Each row is a point on a landscape with many valleys, with its height.
From any point a ball rolls to the lowest of the 2 points nearest to it. It stops when none of these is lower. Distance is the straight distance between rows; heights are no part of it.
Z415 h=6.48: [125 158 139 145 162  72 180  70 133 146 198 133 128 126 145 212  97 106
 134  63  95]
Z327 h=7.19: [ 98 178 106  97 213 111 141 164 166 111 167 148  66 117 111 136 104 105
 177  79 140]
Z546 h=8.61: [ 85 133 131 109 130 142 136 152 145  80 121 115  95 161 159 118  71 117
  91 142  95]
Z390 h=8.71: [162 122 155 120  65 122 145  72 112 128  77 154 139 136 126  82 163 119
 145 153 105]
Z935 h=2.95: [174 123 127 121 114 110 148  85  91 150 110 159 164 105 154 136 122 116
 127 146 142]
Z894 h=6.45: [148 122 139  87 113 152  61 131 148  81 121  85 115 119  61 107 169 146
 187 163 163]
Z180 h=5.62: [ 94  89 105 168  95 148 141 154 149 168 110 130 106 172 159  98 114 161
 124  94  84]
Z831 h=6.86: [115  94 123 111 101 122 107 171 144 113  58 119 113 140  98 114 136 157
 112 153 119]
Z82 h=8.41: [109 155 124  92 107 132 128 108 133  55 124 118  97 130 123 100  78 129
  87 166 127]
Z801 h=7.86: [143 195 128  50 141 126 141  62 171  82 133 120  94  52  74 138  69 134
 132 163 118]
Z806 h=1.34: [170 129 139 222 113 142  89 164  66 182 140 111 186  86 117 112 140 150
 121 166 130]
Z190 h=8.02: [131 109 106  67 118 129 153 135 138 107  95 139 138 101 116 176 143  99
 122 125 170]
Z58 h=3.42: [139  81 155 188 109 189  96 139 117 148 118  92 162 138  90 122 165 151
  85 150 135]
Z713 h=8.87: [174 120 179 164  93 152 136  95  77 145 100 142 162 144 123  66 159 116
 140 145 117]
Z654 h=3.29: [ 66 156 107  97 163 149 116 158 155  96 148 101 109 134 154 159  84 152
 151 108 128]
Z69 h=3.55: [114 137 111 147 107 118 153 103 136 129 125 151 126 140 164 101  91 135
  61 141  75]
Z815 h=3.05: [143 127 112 178 101 135 129 129 116 158 130 172 115 144 160  81 110 126
  69 146 118]
Z606 h=8.14: [147 153 134  58 119 105 137  81 145  53 112 122 103  92  95 136  80 120
 107 169 110]
Z33 h=8.76: [ 76 134 113  82 132  89 161 140 143  97 132 109  78 147 139 149  46 110
  89 144  90]
Z634 h=5.86: [ 84 100 102 143  84 126 173 128 150 128 122 132 116 169 158 121 107 124
 121  81  85]
Z885 h=4.51: [114 141 101 125 120 108 150  89 129 102 106 148 151  96 134  88 139 131
 135 125 113]
Z356 h=7.22: [135 156 123  94 169 183 115 120 155  88 117 139 125  87 110 148 120 123
 163 115 178]
Z191 h=1.94: [136  91 123 140 104 134 140 143 114 175  95 157 124 149 165 152 123 109
 101 129 144]
Z578 h=4.00: [104 139 102 115 121 111 160  90 145 118 126 133 146 106 173 131 122 112
 100 135  87]
Z516 h=7.84: [ 97 153 144 123 163 125 158 142 146  97 166 136 119 140 137 170 151  69
 102  75 128]
Z761 h=7.54: [129  82 116  69 132 114 157 198 145  83  98 110  96 129 120 102  87 103
 158 126 112]
Z625 h=7.51: [125 161 122 105 178 151 145 125 151 113 134 159 140  91 114 174 128 103
 133  88 172]
Z574 h=7.78: [124 163  95  56 168  86 145 129 161 101 104 160  75  54 112 139  72 113
 162 145 125]
Z652 h=8.55: [164 141 164  81  79 103 133  56 107 108 105 137 136 148 111 109 139 143
 151 160 112]
Z908 h=4.80: [154 169 125 149 109 147  95  95 110 102 162 141 150 105 131 112 135 136
  98 155 168]
Z564 h=3.71: [ 53 182 111  92 157 104 134 139 165  94 148 123  83 113 144 174  80 143
 133 102 105]
Z648 h=8.08: [106 158 141 152 181 130 151 150  86 164 177 131 158 133 188 123 138  86
 124 111 130]
Z572 h=8.38: [148 138 153  65 111 102 155  60 117  95  84 130 129 123 104 128 118 107
 111 174 108]
Z722 h=3.56: [120 122 107  98 136  67 170  94 166 143 112 147 126 115 177 154 115  93
 118 122  58]
Z255 h=8.31: [149 133 137 153 156 145 150 151 107 134 145 128 197 121 153  90 150 133
 108 120 114]
Z222 h=6.93: [ 80 150 133 117 189  93 131 161 143  98 161 123  53 166 103 144 109  98
 177  73 138]
Z432 h=2.52: [180 101 128 140  92 136 126 112  93 157 108 161 137 141 147 145 104 124
  94 157 166]
Z8 h=3.07: [191  56 151 188  83 178  99 143 123 198 107 109 140 118  76 121 174 157
 101 157 132]
Z53 h=6.15: [101 108 119 162 117 138 169 114 110 131 138 129 151 151 145 121 112 118
 123  88 118]
Z987 h=2.26: [217 104 177 151  70 118  83 117  93 171 122 142 158 134  94 117 189 138
 163 154 142]
Z72 h=1.87: [152 124 131 217 110 143 115 163  87 171 144 143 161  99 154 103 135 104
 119 140 129]
Z740 h=7.57: [139 195 115  75 152 146 130  90 157  94 125 152 105  71 100 145  97 138
 136 147 159]
Z616 h=6.82: [141 126 117  80 145 177  91 134 149  74 110 105 111  96  92 113 128 127
 187 141 177]
Z880 h=1.84: [185 118 162 131  97 112  90 113 100 129  97 140 170 128  97 132 167 170
 137 152 141]
Z770 h=6.69: [133  87 140 104 105 136  74 150 143  86  65  95 114 126  66 117 160 153
 153 163 141]
Z271 h=6.46: [ 89 100 110 146 152 136 140 126 107 116 120 126 124 162 101 116 100 132
 122  97 156]
Z102 h=6.02: [147 160 122 134 145 129 157  62 141 106 151 156 166  55 134 162 112 101
  96 108 120]
Z366 h=6.13: [153 154 147  88 107 114  78  95 115  99 142 123 133 141  61  95 174 148
 170 153 163]
Z455 h=4.21: [112 184 152 157 147  59 155 121 134 134 195 134  93 176 161 174 130 116
 104  85 101]
Z179 h=2.65: [ 81 142 100 109 164 130 142 141 124 120 146 107 158 129 156 123 117 169
 133 112 116]
Z746 h=2.48: [156 113 135 210  84 178 126 142  95 196 127 139 126 131 143  64 124 135
  89 146 117]
Z887 h=3.72: [102  75 123 170 152 162  83 153 143 146 108 100 127 137 108 115 163 135
 112 147 135]
Z99 h=7.97: [120 166 150 155 174 101 153 162 124 141 202 133 128 148 164 148 173  76
 134  70 130]
Z592 h=5.37: [107 103 102 168  84 149 105 125 138 126  88 136 112 152 137  79 111 175
 115 134 104]
Z869 h=8.37: [152  93 137 128  68 168 133 120 109 130 113 109 161 129 119 121 170 119
 135 140 176]
Z933 h=5.24: [176 174 119 113 110 154 130  74 126  86 175 139 156  84 116  95 152 120
 132 134 163]
Z254 h=8.21: [140  72 120 111 110 150 130 142 123 122  93 120 147 140  99 146 157 115
 114 127 179]
Z743 h=4.01: [ 80 179 120 109 162  59 149 131 161 118 174 121  89 152 151 176 103 138
 118  93  84]
Z759 h=1.82: [160  65 136 161 132 147  76  97 121 155 122  86 142 139  49  89 188 155
 164 175 145]
Z493 h=2.74: [108  98 138 207  75 125 135 167 111 220 139 125 115 165 152 186 129 141
 118  82 114]
Z871 h=8.88: [ 89 131 139  98 142  59 150 186 147 100 128 122  55 161 128 154  57 125
 120 110  77]
Z598 h=5.71: [172 173 121 113 107 149 124  46 152  87 161 151 141  67 143 144 111 104
 110 145 134]
Z14 h=2.43: [111 104 121 155  95 100 150 158 132 197 127 153  99 176 175 161 134 115
 115  98 112]
Z156 h=2.69: [198  88 162 190  48 163  98 135 102 179 105 121 159 113 112 112 177 138
 135 151 132]
Z688 h=1.46: [152 104 118 163 135 142  93 124 101 160 123 112 167 122 123  79 156 168
 148 146 145]
Z202 h=3.28: [104 100 143 170 140 127 129 177 128 192 168  80 146 169 163 165 178 136
 147  89 113]
Z712 h=5.03: [123 122 104 125  90 131 139 116 125 108 103 116 141 144 123  62 133 169
 124 145 108]
Z559 h=6.99: [ 80  73 134 123 135 138 116 204 152 149  59  99  76 161  95 114 135 136
 120 137  99]
Z307 h=6.28: [118 152 127 156 160 111 168  94 121 124 172 158 157  97 148 179 105 102
 118  67 108]
Z170 h=2.34: [173 136 137  86 139 112 114 114 113 122  99 148 156 115 131 135 143 150
 132 162 147]
Z321 h=1.86: [101 156  99 100 157 157 163  98 127 121 157 120 160  99 160 140 107 147
 150 102 142]
Z845 h=0.69: [129 143 123 139 138 172 146 120 104 143 163 128 170  90 183 163 117 109
 149 102 158]
Z304 h=4.25: [152 129 165 141 113 172  47 100 104 130 117 109 138 138 127 128 155 149
 133 181 172]
Z129 h=3.10: [ 98 123 103  92 149  62 157 123 139 156  99 151 113 135 168 173 106 128
 132 121 102]
Z93 h=8.18: [117 121 137 181 184 146 128 175 101 170 161 110 168 138 164 106 151 119
 116 115 116]
Z784 h=7.70: [110 127 130 135 162 144 120 151 149  97 136 144 140 126 130 165 139 108
 114  91 146]
Z700 h=4.50: [178 165 168 134  90 147  70  92  96 121 161 133 151 136 132 110 160 139
 128 166 167]
Z963 h=7.10: [106  97 129 122 150 106 138 204 146 142  82 138  76 178 123 108 111 123
 116 120  87]
Z385 h=1.11: [139 103 137 152 110 131  99 105  94 170 110 104 143 154  77  62 162 187
 149 165 144]
Z828 h=3.03: [102  78 132 197 114 156 123 164 113 203 145  97 144 149 151 160 156 107
 135 100 138]
Z758 h=6.72: [ 88 118 111 139 182 117 116 149 133 117 137 132  79 169 115 139  92 108
 142  88 153]
Z873 h=2.73: [104 127 128 114 134  58 147 158 140 180 116 150  78 189 173 170 123 117
 120 112  97]
Z518 h=7.50: [111 168 113  65 205 106 146 171 155  93 132 147  81  81  99 137  72 114
 157 119 137]
Z636 h=3.97: [118 102 129 163 129 169  43 126 148 109 109 104 121 121  99 116 172 141
 125 167 159]
Z692 h=5.73: [165 194 140  62 107 124 120  74 133  90 166 134 136 104  82 113 150 144
 148 151 161]
Z76 h=0.81: [170 125 139 189 135 138  69 133  86 169 156  98 178  91 104  84 178 159
 156 176 148]
Z651 h=7.27: [120 106  97 100 136  98 150 188 167 113 116 136  92 150 158  98 108 110
 146 115  82]
Z233 h=3.19: [ 84 134 123 127 166 129 139 163 131 153 178  88 155 162 168 161 146 151
 152  81 124]
Z154 h=7.82: [122 107 102  63 151 108 160 168 141 101 113 124 127 126 119 148 114 110
 133 113 141]

Call two points neighbours if one is among the 2 nearest of the other. Go from one point of each pair to the other, from neighbour to neighbour, staying as low as possible. Name the highest point that can't be avoided.
Z385 / Z880 | Z578
Z845 / Z191 | Z202
Z76 / Z385 | Z688
Z191 / Z880 | Z935

Two balls start at each pair of points below. Name the first point that both come to, or write never.
Z33 / Z743 | never
Z700 / Z254 | never
Z93 / Z307 | never
Z190 / Z102 | never
